Each row is a point on a landscape with many valleys, with its height.
From any point a ball rolls to the lowest of the 2 points nearest to it. It stops when none of these is lower. Distance is the straight distance between rows; heights are no part of it.
bine: [ 22  41 -35 -45  -1   8  19   3  -3   3  25 -10  92  -5  -6  20  -6 -17
   6  -3  18  33  -8  -9   3 -40  -2   2 -27  -3  16  15  37 -13 -42]  (h 469)
raram: [ 35  41  -5  19 -10   0 -24 -39 -20  13 -22  28  33 -22  26  28 -38  -7
  15   7  -3 -24  -2 -26  38 -22   9  13  20  15  27  16 -13 -16  -4]  (h 158)
bera: [-29 -48  14 -27  15  21  11   8  35 -13   2   2 -23  -9  52 -12  51 -32
 -13 -15  31 -20  25 -16 -15  53  28  19  22  33 -18   1 -13  -6  -6]  (h 479)
vupo: [ 12 -19  12  -4  18  33 -49 -14 -13  -5   7  22 -12  -2  12  -3 -47  -1
 -23   9 -30 -49 -39 -18  18 -26   7  -3  39  23  -4  13 -15  29  26]  (h 283)
netag: [ -7 -28 -11  12  13  26 -16  44  42 -41 -14 -21 -17  41 -33  21  49 -12
  -1  39  30  14  61  -6  25  32 -28 -38  -8 -18 -46  -7  41 -40  37]  (h 583)
Kovum: [ 10  18   5  51  13 -19  -3   2 -67 -21   1  51 -10   4  -1 -43   2  16
 -20  26 -11  24 -84 -16  84  42  35 -67  11  16  16  -9 -53 -15 -19]  (h 191)
bini: [ 11  -8  -6 -66  16  15  23  13  10  -6  36 -10  49 -13  45 -30  16  -4
 -22 -15  32  15 -56   7   4  -1   4  -4 -19  14  -7 -58   8   7  -2]  (h 222)
pufa: [ -1 -33  -3 -56 -25  -4   9 -23   6  21  54  -9  41 -13   5 -14   8 -48
   3 -26  17  -4   0  14 -53 -36  68   7   9  -1 -31  45  36 -10 -43]  (h 496)
rabo: [  4  52  -1  25  26 -28  22 -12 -30 -12 -40  25 -20  -9  10  28   9  39
  22 -20 -15   4  -4  43  18  39 -41  44 -18  12  80 -13 -45  16 -29]  (h 458)
Pota: [ 20  39 -25  60 -14  -1 -12 -56 -24  -8 -35  14 -49   6   3  37 -14  -6
  36  29  -4 -34  20  17  29  52  20 -14  28  -1  26  57 -31 -33 -20]  (h 525)
bubo: [ 14  17  -7 -59   3 -46   8 -15  19   8  18 -10  61 -36   6  22  15 -23
  11 -39  46  26   7   5 -36 -24  -8  26 -27   4  32  -1   9  -6 -40]  (h 585)
sevim: [ -2  38 -13  26  36   9  -4 -20 -26 -28  -9  20 -59  32  24  27  14  10
  -9  15 -37 -22 -19   2  68  62  16 -15  18  27  36   4 -71 -12 -19]  (h 369)
Lis: [ -3  37   4  46   9   2 -13 -29 -17 -12 -46  21 -35  -8  -1  39 -29  39
  35  -6 -16 -30  39  65   1  21 -28  29  -4 -13  49  25 -26  17  -6]  (h 385)
Nusa: [ 23 -14 -21 -34  -9  20 -20 -30  -8  10  40   9  25 -11  38 -21 -13 -35
   0  15  28 -38 -37  -4  17   9  73 -21  28  -9 -35   6  17  -2  -4]  (h 223)
ditop: [  3 -24  16 -24  33  30  51  18 -32 -50  56   5  28  10  20 -34  11  10
  -8  27  27  11 -75  32  20  33  16 -57 -11   8  -3 -33 -32  32   6]  (h 296)
megid: [  5  32  -5   5  44  -3  32   4 -40 -17  24  41  69 -10 -30   6   2  24
  -8  -1 -27  33 -36   5  29  -3 -29  -7 -29  33  36  -3 -47  18 -36]  (h 808)
tev: [-12 -40  -9 -43 -31  -1  11   6  16  20  44 -27  23 -10   4 -40   9 -29
 -12 -24  22   9 -18   9 -41 -34  31  -5  -5 -10 -28  20  42 -10 -37]  (h 427)
bisug: [ 30  17   9  41   3   4 -20 -42 -50 -11 -48  47 -27 -19  34   9 -36  12
  13  -6 -35 -35 -30   9  19  11  -7  19  37  24  62  66 -43  21 -20]  (h 288)
puv: [ -9  14   6  35  17   8  26  -7 -16 -25  -5   8 -14 -10 -33   7 -19  41
   6   0 -27   9 -15  35 -20  11 -56   4 -21  30  50  34 -56  33 -33]  (h 609)
totos: [ 46  15  18 -35  -2 -18 -31 -34  -6  22 -30  40  59 -28  38  28 -24  -9
  10 -41 -15 -10  -4 -27 -18 -77  -3  33  13  21  29  17  15  15  14]  (h 589)
Riso: [-20 -17  25 -16   8 -31  23   3  22 -10 -32   1  -8 -33  35  25  52 -13
  18 -43  43  -3  76  43 -51  51  -9  48 -15  -6  27  20 -15  -5 -25]  (h 510)
soz: [  0 -23  31 -29  -1  -9  -6  -4  14  51  -9  -8 -16 -37  -8 -13 -17  10
 -25 -54 -31  26 -17 -27 -55 -57 -26  33  -1  -3 -15 -30 -22  41  26]  (h 481)
moko: [ 11  -9  16   3  23  21  34   0 -57 -45  59  20  31  -6  -7 -39  -3   8
   0  18  28  16 -83  25  22  16  22 -55   1   2   6   6 -34  33 -23]  (h 253)
Tol: [ 27  14  -9  -3  15  28  36 -32 -33 -43  -9  23 -18   0  44  -7  64 -42
 -22   2   6   8  -4 -18  69  96  48 -19  24  10  18  36 -66 -14 -13]  (h 324)
Suge: [  9   0 -21  57  32   2 -55  -3 -22 -25 -14  24 -20  30 -26  17 -23  23
  -7  53 -35 -15 -37 -16  74  17 -11 -44  29  19  19   5 -30 -40  15]  (h 435)
Turip: [  7  34  11  22 -15 -25 -32  40  20  -8 -23  -5 -19   9 -42  -5  20   8
  27  19   4  -3  70  31  18  20 -19 -10 -23 -38 -19 -23  49  17  43]  (h 619)
Ridiv: [  2  51  -8  28  -6 -18 -16  42  -7 -11 -31   7  20  13 -45  11   2   2
  19  45  -5  19  41  23  38   9 -44  -6 -25 -29  -8 -33  52   5  29]  (h 571)
kime: [-13   2  -1   5 -33 -37 -10 -25   8  36   0   4   7  -1  21   9  12 -15
  18 -22  25 -22  43 -20 -15 -11  43  33  14  -8 -12 -13  31 -23 -12]  (h 239)
feb: [ -4 -40 -22 -29  11  30 -30 -10  -4 -12  45   3  -6   6  20 -29 -14 -23
 -16  23  19 -60 -49 -10  19  25  58 -33  34   9 -39 -11  16   9  20]  (h 107)
Mos: [-19 -47  12 -27  -8 -27  29  -6  19  41  36 -52 -31   2  -9 -42  25 -15
 -33 -47 -40  61   4 -20 -67 -37  26  40   0 -46 -48 -33   4  -9   0]  (h 603)
tekim: [ 38  53  -7  32  -7  12 -27 -57 -25   1 -22  27  29  -3  31  24 -34 -21
  10  29 -21 -13 -14 -38  67   1  41 -17  24   7  12  16 -26 -39   5]  (h 226)
banut: [-39 -23  15  11 -14  -2  24  25  24  10 -18 -35 -88   4   9 -14  -7  27
  -4   2  -4 -24  -9  10 -52  51 -19   0  -4  30  13 -25 -35  27  28]  (h 799)
Bepiz: [ 11   2 -28 -42  12  22   0   3   4  -9  40  -8  47  -1  30 -22   0 -11
 -13   5  24  -3 -41 -13  45  -8  12  -8 -10  13 -10 -36  12 -12  -9]  (h 291)
zifi: [ 17   3   9  22  16   3  15  13 -58 -29  33  32  44 -10 -18 -45 -13  21
   1  23   5  32 -91  14  36  -4  -7 -51  -9  26  19  17 -16  18 -30]  (h 197)
mezov: [  9   9 -19  11   2   4 -20  33  22 -28 -23  -5  20  34  -6  38  40 -19
  14  43  37   1  74 -14  46  18   3 -21 -10 -34 -34  -1  60 -50  19]  (h 514)
Voz: [-13 -53  -3  -1 -24  10 -43   1  -5  43  11 -14 -32  -3  -3 -51 -35  14
 -32 -10 -24  -9 -54 -38 -13 -40  11   2  20  -9 -31 -23  55   1  19]  (h 739)
duzab: [  7  55 -19  43  -7 -18  -9  12 -21  -2 -27  17  31   9 -12  10  -6   5
  21  46  13   9  15  -4  61  19 -31 -10  -3 -15   7 -31  25 -35  -2]  (h 516)
nik: [ 14  43  11   0  16 -40  12 -13 -31   0 -28  26  -2 -31  28  13  17  25
  20 -21  11  13 -42  15  16  38 -34  30 -11  36  83 -15 -50  15 -38]  (h 482)
timo: [-14 -41  -3 -50  -7   9  64  46  43  -5  13 -47  28 -19  17 -36  31  -9
 -17 -26  26  47 -12   2 -50  -6 -26 -21 -42   4 -28 -18  25 -13  -9]  (h 248)
dul: [  5  -4  -5  25 -44 -30 -22 -49 -14  40 -19  20 -17 -25   4  16 -30  -9
  40  -4   5 -45  13   4 -34  -5  33  26  34  11  12  52  -1  -1 -25]  (h 416)
ves: [ 20  40 -31  36  -7  11 -24 -34   8 -13 -12   7   8  33   2  63  -7 -17
  31  40   8 -31  55 -14  48  13  33 -27   7  -7  -6  23   9 -53  11]  (h 338)
duku: [ 20  10 -25 -38  15  45 -32  16  -7  12  20  -3  45  16  22 -17 -27   4
 -27  11 -11  -5 -52 -25  52 -40   5 -11  -2 -10 -12 -28  40  -4   8]  (h 374)
tig: [ -4 -22   6 -66   5   6  55  31  35 -15  33 -27  31 -19  32 -33  24  -5
 -23 -18  37  37 -35   4 -34   6 -16 -16 -33  31  -3 -46 -15  15   1]  (h 133)
zorur: [-19  30 -25  -6  33  18  42  37  14 -24   9 -19  35  28 -37  20  15   9
 -17  26 -17  27  23  -4  27  15 -55  -9 -37   7 -23 -39 -10  -5  10]  (h 837)
gevi: [ 58 -13  19 -46  18  28 -32 -19 -35   5  15  30  67 -18  40 -14 -36 -13
  -4  -7   7 -18 -61   0  23 -58  19  -3  17 -18  -4   1  25  30  20]  (h 381)
Dozus: [  7  26  -4  52 -33 -13 -15 -43 -10   9 -23  17 -31  -5  -5  31 -24  -3
  49  19  16 -41  42  24  -5  27  14   5  22  -5  13  52   6 -20 -18]  (h 484)
fiti: [ 13  25  -7  56  28   2 -30  13 -21 -24 -29  29   9  30 -56  37 -25  28
   0  49 -44   3  16  14  45 -12 -62 -18  -4   6   9   7  -9 -18  13]  (h 532)
Niza: [  6  27 -30  25 -32  -3 -45   7   4  25 -22  -3  14  29  -2  27 -10 -11
  26  43  17 -10  13 -38  46 -13  26 -22  10 -34 -10  -4  79 -56  11]  (h 515)
Bupar: [  3  42 -27 -34   6  28 -20  20   8  29  -5  -2  52  20   6  23 -23   2
 -26  10 -14   9  -9 -35  44 -45 -14  19  -7 -16 -11 -40  42 -14  12]  (h 453)
fus: [-21  -7   1  24 -18  -1 -18  -4  17   6  -3 -15 -41   4 -21   7  -8   6
   9   5   8 -38  33  16 -18   8 -12  16   8   2  -6   5  -3   3  -7]  (h 408)
fopu: [ -2   9 -10 -12   9   8  30 -13   9 -26  26  -5  28  -9  27   7  24 -18
   5 -11  37 -16  12   9   8  28   6   8   3  23  14  13 -31  -8 -27]  (h 397)
vuzeg: [ -8  21   9 -12   1 -28  16   9  31  12  -5 -31   9 -21 -30  27  10  -4
  10 -37   1  11  63  34 -42  -9 -25  34 -41 -27   0  -8 -12  29  -4]  (h 552)
fisu: [ 20  28 -19  56  22  -5 -29 -23 -27 -18 -19  26 -39  27  -2  24  -3  11
  -7  31 -34 -15 -23 -13  89  59  23 -35  25   9  28   8 -64 -47  -5]  (h 394)
pogur: [ 44  28  12  17 -14 -21 -26 -46 -37   8 -32  38   9 -41  35   5 -24  -1
  16 -10   4 -14 -40 -11  22   6   1  17  26  23  52  29 -34   6 -18]  (h 235)
suf: [-28   1  13  38   6  11  -7  15  22  -7 -23 -25 -84   8 -26  11 -25  37
   0  11 -25 -20  11  23 -30  30 -45  -7 -10   5   7 -12 -38  28  36]  (h 783)
zugi: [-15  11  15  -6 -30 -33  -3  16  20  29   5 -19   5  19 -17   3  24  -9
   1 -24   5  20  71  -7 -19 -32  32  37 -18 -54 -24 -31  58  -1  16]  (h 262)
Mimu: [-23 -48  -6 -32 -30  -4  32  30  24   9  21 -40   7 -16  12 -51  23 -19
 -14 -21  42  31 -26   4 -50 -19  -8 -11 -26   1 -27   1  49 -12 -24]  (h 341)
Gusu: [ 25  16   6 -23 -21   4 -31  -6  -6  41 -29  21  58   1  24  30 -32  -1
   2 -25 -22   8   4 -41  -4 -95  10  26   2 -10   5  19  58  -1  20]  (h 635)
Fil: [ 26   0  -6  57  36  13 -47  14 -19 -25 -34  31   8  35 -35  24 -36  22
 -15  54 -56  -2 -14 -17  63 -35 -49 -27  24  14   9  18  -4 -33  17]  (h 485)
Vib: [  8  23 -12  25  19  -3 -24   2  26 -42 -20   3 -32  29 -15  49  26   2
  25  31  11 -34  90  46  39  50  -6  -4  -7 -25 -14  -8   4 -15  33]  (h 598)
Lufev: [ 15  -1  -5  21 -17   0 -44   6 -11  25 -20  14  21  -6  -1 -10 -37   3
   3   8   4  -5 -33 -32  26 -44 -26  14  19   5  11   4  43  -6   4]  (h 722)
luv: [  1  20 -20 -36 -24   8 -10   6   7  39  17  -9  44  22  18  15  -5 -15
  -4 -13  10   7  17 -28  -7 -52  43  17  -6 -22 -16  -5  60 -26 -14]  (h 250)
zoto: [-12 -22 -10 -15   7  39  46  33  17 -28  42 -37   9  17 -13 -38   4   7
 -16  32   7  25 -43  -1  -4  13 -23 -58 -27  24 -23  -5   4   4   5]  (h 698)
lir: [ 17   1 -19  21  19  15  22 -18 -25 -53  15  27 -10  15  13 -19  50 -23
 -19  26  15  12 -27 -24  78  72  40 -61  22  11  -7  26 -53 -36 -19]  (h 290)
Napen: [ -5 -19  28 -37   6  10  48  14 -22 -28  34 -19 -31   0  35 -28   9   9
  -6   5  12 -19 -67  25 -38  47  10 -11  -4  42  40  -9 -55  66  -3]  (h 370)
suz: [ 19  14  -6 -45  42  26  14  16 -19  -7  27  14  74  -8   3 -17 -12  14
 -27   8 -20  36 -68  -2  33 -39 -30  -7 -25  17   7 -36  -3  22   8]  (h 786)
Div: [ -8 -17  23 -41   8   3   4  -3   4   6  23  -6 -27 -17  31 -14  -6   0
 -11 -19   5 -33 -49  22 -35  19  11  20   1  33  18 -11 -45  59   3]  (h 402)
Sevaf: [-26 -44 -14 -27 -11   1  -1 -33  26  27  47  -3 -17  38 -19  -2   0 -29
  -9   2 -35 -31  38 -22 -44 -25  82  20  29  -1 -56  10  30 -23   3]  (h 595)
sinuv: [ -7 -26  24 -14   1  -2  54  20 -29 -39  22  -3 -38   0  52 -46  18   7
  -3  27  32  -6 -80  14 -10  70  29 -46  17  41  37 -14 -27  45   7]  (h 343)
remu: [ -8  24   1  59  23  10   1   6 -23 -32 -11  22 -12  16 -62  30 -20  44
   6  29 -36   9  11  33  16   4 -62 -10 -14  12  23  25 -38   3 -11]  (h 574)
tigo: [ -3  63  -3  44  26 -18   8  -9 -27 -23 -44  34 -12  -7 -13  30  -5  46
  32  -3 -19   4  37  73  27  36 -39  29 -19 -13  56   2 -29  18 -10]  (h 429)
Tovum: [ 15  27  12 -22   5 -51 -12 -31 -12  16 -31  26   5 -53  31  15  -5  15
  14 -33  23   7 -42   6 -19   2 -37  35  -2  33  73 -11 -33  27 -28]  (h 509)
Vifi: [ -5 -22   7 -39   2  -4  20  -7  28 -14   8   0  29 -19  50   3  45 -36
   1 -31  49  -3  28  -1 -15  25  19  25   9  21  -2  15 -15 -10 -31]  (h 439)
ral: [ -3 -22  32 -44  -2  -6  -2   5  14  23   5  -9 -28 -32  22 -24 -23  13
 -20 -39 -14   0 -48  -1 -53 -14 -14  20  -7  27   4 -33 -40  59  22]  (h 437)
zalur: [-19 -38 -20   3  19  25   7  42  40 -39  -1 -28 -21  35 -14  -3  28   0
 -16  43  23   8   9 -25  18  37 -26 -45  -8  14 -31 -23  24 -38  27]  (h 629)
fevov: [  3  16 -16  26 -27   6 -36  32 -15  24 -34  -1  22  13 -24  -3 -29   9
   8  35   2  17 -23 -24  34 -41 -39  -3   8 -23   4  -1  74 -14   2]  (h 677)
zezut: [ 13  55 -25  48  12  -4 -10 -46 -16 -20 -41  20 -52  25  23  56   2   6
  29  19  -5 -28  43  37  49  67  18   7  19 -16  33  21 -41 -34 -11]  (h 549)
fite: [-17 -44  -8 -15 -31  22  -8  28   9  40  13 -41 -32  -9 -10 -61 -25  19
 -24 -14 -15  34 -58 -27 -40 -40 -10 -20 -17 -18 -38 -25  42   7  15]  (h 695)
gomo: [-29  -7  -4  31  13   7  60  27   2 -51  -4  -3 -21  25  -9  -6  37  30
   4  31  10  19  -2  12   4  58 -39 -38 -16  37  27  10 -35 -10 -16]  (h 650)
fota: [ 16  38 -29  25 -15   8 -29   4   6  -7  -8  -4  17  40 -20  58   4 -17
  34  54  15 -12  51 -11  46  -3  20 -31  -1 -35 -12  13  56 -49  15]  (h 424)
morun: [ 10 -31   3  -3  14  26 -43 -14 -27 -14  21  20 -21  -4  18 -16 -44 -10
 -13  30  -3 -63 -68  -6  20  20  33 -22  40  17 -14  10 -13  39  26]  (h 215)
kenuk: [-29 -11  20  -6 -10 -30  24   3  36  14  -5 -29 -44 -16  -3  14  23  -2
   3 -47   2 -12  68  36 -58  16  -5  39 -22 -20  -5 -11 -34  23  -1]  (h 513)
kevo: [-22 -55  -2 -26   6  44  30  30  27 -34  24 -23   3   5  30 -52  28 -13
 -22  16  40   7 -27  -5 -15  26   3 -38  -3  23 -31  -3  17 -19   4]  (h 688)
Pera: [ -9  46 -21  -7  43  13  37  15  -7 -15  20   8  68   9 -32  27  -1  20
 -22   9 -28  39   1  -1  32  -7 -47   2 -38  20   3 -31 -22  10  -9]  (h 822)
fasi: [ 20  21 -10 -26  33  56   6  31 -25  -8  10   5  70   8 -22  -9 -23   6
 -41  16 -50  38 -53 -11  32 -61 -47 -25 -15   1  -8   8  15  21   7]  (h 765)
zez: [-20   7  -2  33  15   3  40   4 -19 -43  12   1 -33  13 -16  -3   6  34
   8  14  -5   0 -22  27   1  43 -23 -23 -12  39  39  28 -54  10 -34]  (h 632)
gat: [ 26  45 -30  28 -14   5 -18 -57   0   2 -16  11   9   7  28  45 -18 -30
  20  34  -5 -34  23 -32  58  25  52 -23  24   7  -1  10 -17 -56  13]  (h 277)
Rasiv: [-18 -48  40   0 -19 -57  21 -14  17   7  -6   7  -7   0  14  -9  62 -30
   9 -33   9  13 105  22 -62   8  44  58   6 -34 -22  -5  24 -14  -1]  (h 426)
Balom: [-22  -8  -2  31 -36 -16   0  16  11  18  -4 -24 -17  -1 -15 -14   4  -3
  14  12  38  -5  19   4  -6   1 -18   2  -2  -9 -13  -5  42 -18  -6]  (h 477)
Popo: [  6   6  14  15 -14   6 -15  -5   3  14 -10 -10   7 -23 -44  24 -42   5
  16 -14 -14 -10  30  12 -33 -51 -37  25  -4 -11  13  38   2  20  -3]  (h 654)
rugot: [-13   3  14  24  -1 -26  29  16  16 -26 -35  -4  -6 -23  13   4  50  -2
  36 -11  51  -2  65  47 -19  53 -29  23 -14  -9  29  12  -2  -1 -20]  (h 542)
Seda: [-30 -39  22  30 -34 -20  -4  32  28   5 -16 -18 -45   6 -20 -31  39  -8
  15  -5  32   5  59   6 -23  18   2  -2  -3 -31 -35 -17  54 -16  24]  (h 536)
depit: [  6  30 -20  53   9 -11  19 -10 -40 -25   3  34  11   8 -11 -25  32  -3
 -13  20   5  33 -30 -15  87  51  25 -53   9  15  13   3 -50 -39 -33]  (h 243)
nuf: [ -6  25 -25 -57  -3  26  11  25  20  16  19 -31  51  23  -1  15   4 -13
 -21  -7   3  22   4 -11   4 -39   2  12 -26 -19 -17 -12  38 -10 -16]  (h 372)
Dem: [-43 -43  -5   1  -6  11 -31  -2  27  23  12 -15 -71   9  -6 -15 -14  12
 -23  -5 -12 -47 -11 -22 -21  20  15   6  16  18 -27 -36  -8  11  35]  (h 428)
Tofe: [-13 -21  13   1 -13  14  -1  24  10  43   4 -43 -27 -20 -47 -12 -26  -3
  -6 -35 -37  43  -4 -22 -59 -64 -26   6  -3 -43 -43  15   2  26   7]  (h 689)
nuv: [ 22  19  -9  -9  -5  36 -29  18   3  28 -40  14  41  23  -2  28 -35   0
 -13   1 -37   2   0 -43  12 -96 -23  11   8 -20   0  35  58   2  31]  (h 684)
Sepe: [ 33  18  14 -26  51   6  18   1 -35 -28  11  45  78 -21  -5  -5  -1  15
 -16 -11 -19  29 -61  10  24 -36 -33  -1 -10  26  35 -11 -48  40  -3]  (h 798)
tor: [-46 -42   9  18 -23 -17  23  34  32   8 -17 -27 -71   8  15 -32  11  22
 -10   9  28 -17  -6  -7 -27  57 -12 -14   3  28  -1 -37   6  -6  26]  (h 810)
Rodu: [-20 -17  14  24 -15   8   9  39  17  35  11 -62 -62  -5 -63 -16 -11   5
  12  -9 -26  41  19 -12 -54 -28 -14 -25  -5 -64 -69  -3   7  23  19]  (h 634)
tode: [ 30 -23  -1 -50  -1  28 -36 -20 -31  20  32  19  36 -13  50 -35 -29 -14
 -13   3  12 -30 -61  -2  22 -24  51 -10  23 -29 -24 -32  37  14  18]  (h 316)
rapu: [ 31   7  -7 -21  22  54 -16  24   0   0 -21   0  41  18 -23   7 -35   0
 -40  -4 -48  19 -18 -35  18 -83 -54   1   5 -12  -8  34  20  22  28]  (h 730)
monom: [-16  21 -13  29  19  10  41  41  10 -19  -9 -11  -6  25 -51   2  12  31
  -7  47 -16  30  15   7  14  36 -63 -32 -30  10  -6 -35  -7  -2  33]  (h 852)
det: [-12  -2   4  -2 -18 -12 -20 -20   8  27   9   5  -6 -12   9  15 -21  -9
  11 -13   8 -35  11  -4 -13 -16  16  29  18  12   0   5   0   1 -10]  (h 331)
bepo: [-20 -16   5  10  10  16  70  40   1 -49  26  -5   7  24 -12 -37  23  34
 -12  35   7  29 -36   3  -1  41 -23 -59 -20  51  11  -9 -25  -2   0]  (h 669)
koge: [ -4  13   1 -16 -38 -34  -7 -14   7  47   6  -2  30  21  16  26   9 -14
  16 -18   2  10  48 -24 -20 -49  59  39  -7 -31 -14 -13  70 -29  -3]  (h 92)
Ruvat: [ 28  18  16 -24  -5 -44 -32 -34  -9  24 -34  34  36 -51  16  26 -21   2
  14 -42  15   0 -11  -3 -26 -43 -30  43   3  17  56   9  -8  13 -17]  (h 548)
nof: [ -2  28   0 -16 -22  18  -6   4   2  28   3 -18  37  19 -39  52 -27  -8
  15 -16 -13  17  53 -11 -46 -77  19  14 -21 -44 -11  42  42   2  -3]  (h 764)
bovo: [-14 -39 -10 -40 -13   8  24  23  14  47  31 -60 -35   3   1 -64   2   8
 -38 -36 -33  61 -36 -29 -58 -43  17   0 -18 -51 -59 -36  29  -2  -3]  (h 643)
ludo: [-30 -27  31  -1  -6 -36  25  -6  32  35  13 -33 -55 -13 -23  -5  14  -2
 -11 -53 -30  15  49  13 -81  -6   8  44  -7 -30 -29 -22 -50  34  12]  (h 544)
lizok: [-15 -22  -7  -4  16  22 -61  -9  20  10  11  -2 -33  14 -12  10 -36  10
 -21  19 -27 -55 -14 -29  14  -6   6  -4  21  20 -24 -20  -3   0  37]  (h 362)
gifip: [  0 -22  45   0 -31 -63  10   3  14   3   2 -12  -1  10  -7 -26  55 -24
   6 -27  -3  39  96  17 -39 -15  47  56 -14 -70 -22 -19  61   0  14]  (h 367)
gigez: [-36 -36  -4 -13  -4  -8  -8 -31  26  30  25  -4 -45  19 -26   9  -2 -15
  -8  -7 -33 -42  47  -4 -50 -15  53  38  24   2 -36   7 -12   4   4]  (h 630)
Big: [  9  22   8  17 -19  16 -18  -7   4  12  -7 -12  10   4 -53  51 -40  -3
  29   1 -19 -15  65  19 -31 -47  -5   7 -11 -30  -9  47  19   8  -2]  (h 707)
Rado: [  5  10 -21  41 -14  -7 -66  26   2  10 -26  -5 -15  31 -42  17 -18  10
  20  48   4  -9   3 -16  43  -5 -21 -22   8 -33  -3 -16  70 -33  34]  (h 600)
pazom: [ -1  33 -22  22  23   5 -15 -25  20 -36 -27  12 -46  32  18  59  14  11
  20  18  -1 -50  69  31  41  59  10   9   5 -14  12   4 -28 -24  11]  (h 570)
Zason: [ -1  22  17   7  -5  -2  14  22  15  17  -5 -41   1 -30 -62  16 -23   4
  15 -28  -9  23  47  21 -47 -30 -46  17 -38 -33  -5  16 -15  33  -5]  (h 596)
Zuli: [ 41 -31  30 -55  12  11 -32 -23 -24  13  12  30  49 -29  23  -8 -33 -11
 -13 -33  -2 -14 -44   1 -26 -80  22  15  25  -7  -3  18  14  46  18]  (h 432)
Pifin: [-15  -9  25  26  -1   8 -13   4  20  28 -21 -25 -78 -16 -32   3 -29  32
  -7 -15 -41 -17  24  -5 -44  -8 -38  11   5  -9 -24 -25 -39  41  44]  (h 763)
Res: [  4  17   8  43  17 -21  17  18 -65 -18   1  50  19  -8  -9 -45  -4  38
   3  18  -8  35 -85  -4  46  21  -8 -46  -2  36  25   1 -40   4 -27]  (h 138)
Rim: [-19 -19  27  -2 -19 -48  16 -22  29   9 -14   4 -17 -12  14  17  46 -23
  21 -43  17 -17  94  37 -69  19  26  55  -5 -12   3  17  -7  -3 -18]  (h 470)
Kanu: [  7   1  -9  -5  11  27  27 -28  -9 -42   7   8  -8  -1  35   3  38 -38
   6   5  26 -19  10   1  26  66  30  -7  24  20   8  45 -49 -14 -30]  (h 357)
nek: [ 35  17 -16 -72  14 -11   0  -1  -8   0  29  -5  91 -26   4   8  -5 -17
   1 -21  27  33 -40   7 -11 -46  -8   1 -23   4  31   9  15  10 -40]  (h 529)
Zegop: [ -8 -12  12 -40 -21 -67  17  -3  27  22   8 -13  42 -20   9  14  38 -28
   5 -50  47  34  44  -1 -56 -25  18  41 -17 -21  10  -5  36 -24 -40]  (h 533)
tepa: [-31 -42  16 -28 -10 -29  19 -19  24  38  35 -33 -29 -12  -8 -22  10 -17
 -27 -52 -22  23   5  -4 -78 -25  27  47   0 -13 -33 -21 -25  13   3]  (h 575)
mimo: [  1 -24   7  -6 -20  -3 -45  -2  -7  39 -14  11  -5 -18  19 -34 -36  11
 -16 -14   0 -11 -52 -33   5 -42 -10  14  19  15  -6 -18  39   6  18]  (h 749)
Komun: [-47 -69  25   0 -32 -23  40  25  40  19  -1 -32 -58  -8  24 -52  21   2
 -20 -21  15  20  -2  -5 -71  27  -1  -6   1  16 -24 -28   0   1  18]  (h 824)
vuv: [-52 -54  -3 -12   6  11  -4   5  30   4   6 -12 -55   8  33 -18  33 -10
 -25  -2   0 -50   6 -22 -18  52  34   6  25  30 -24 -26  -9   4  24]  (h 467)
kobi: [ -1  13 -12   9   5  -6  32  -1  -7 -27  19   2  26 -11   6 -13  18  -1
  11   8  36  11 -26  -1  30  30 -11 -16  -6  30  17   3 -25 -13 -34]  (h 436)
Reva: [-30 -48  19  21 -27 -11  16  26  29  19   7 -50 -65   1 -45 -31  20  -3
   3  -7  -5  34  41  -5 -55   4   0  -7 -10 -47 -57 -13  23   0  29]  (h 584)
kadek: [ -8 -28  15 -34 -11 -28  15 -10  30   5  -7  -1  38 -22  39  12  53 -39
   6 -39  51  23  65  -7 -34   6  21  40  -1  -1  -7   7  16 -29 -23]  (h 483)
Bas: [ 26 -28  22 -53 -11   7 -26 -30  -4  36  22  13  34 -14   4  -8 -34 -17
 -11 -43 -29  -7 -16 -12 -53 -90  38  31  13  -5 -15  36  28  29   2]  (h 489)
Soli: [ -2 -14  18  19   2  21  -9  22  15  34 -30 -21 -43 -22 -39  -4 -39  24
  -4 -15 -42  22   5 -27 -31 -41 -48   1   1 -24 -35  -5 -13  34  46]  (h 734)
nesod: [ 16  33  -8   3  36  20  25 -24 -41 -40  10  24 -43  22  34  16  43 -11
 -10  -3 -26 -16 -20   5  69  78  46 -20  15  20  30  25 -81   4 -23]  (h 348)
rurit: [ -5  30 -18  35  -2  -8   6   7 -11 -10   0  12  29   4  -9  -8   8   2
   7  27  21  17 -22 -16  55  19 -32 -17  -2  18  16 -24   6 -29 -14]  (h 475)
nav: [  18  -36   21  -30   -8   -5  -21  -14    4   45   -9    4    7  -19
   -3  -15  -23    0  -29  -62  -41   21  -14  -37  -42 -100  -11   36
   13  -15  -17   10   15   26   27]  (h 530)
tek: [ 12  45   4  51 -16 -27 -25  13   2 -28 -32   8 -29  -6 -37  -1  -4  23
  47  21   8 -22  59  70  18  36 -21  -4 -25 -24  12   5  23  14  16]  (h 608)
nis: [ -3 -23 -11 -36 -26 -12   2 -45   6  40  38   9  27   8  16  -1   6 -40
   9 -16  -7 -25  18 -19 -42 -34  94  21  29   7 -40  17  31 -22 -20]  (h 551)
mab: [-23 -58 -10 -17  21  47  17  28  39 -58  22 -17 -25  35  18 -25  28   4
 -25  35  25  -8 -14 -20  -1  55  -1 -58   3  34 -27  -9  -5 -29  29]  (h 661)
tila: [  9  30  -5  57  10  -1 -15 -39 -43 -16 -53  31 -50  -6  11  28 -36  34
  27   0 -30 -27  -9  42  15  25 -24  22  25  10  63  54 -41   4 -26]  (h 330)
refu: [ -7  18   6  47 -16 -18   7   7   9 -28 -31  -6 -36  -5 -18   3  24  10
  41  14  37 -19  53  60  -3  55 -30   5 -12 -17  21   9   7   2  -7]  (h 573)

Call two points neighbours if one is among the 2 nearest of the other. Go from one point of each pair to the other, from neighbour to neighbour, staying as low as possible. Name the highest point that can't be avoided.
feb / Res => bera
tig / kenuk => mimo
raram / tig => zoto
koge / tig => Bupar
koge / Tol => bubo

Where does a ball stop that starts at each point below?
suf => koge
Sevaf => tig
Vib => koge
nuv => raram
Lufev => raram
Voz => kenuk
nav => Res
zorur => raram
refu => koge
mab => raram
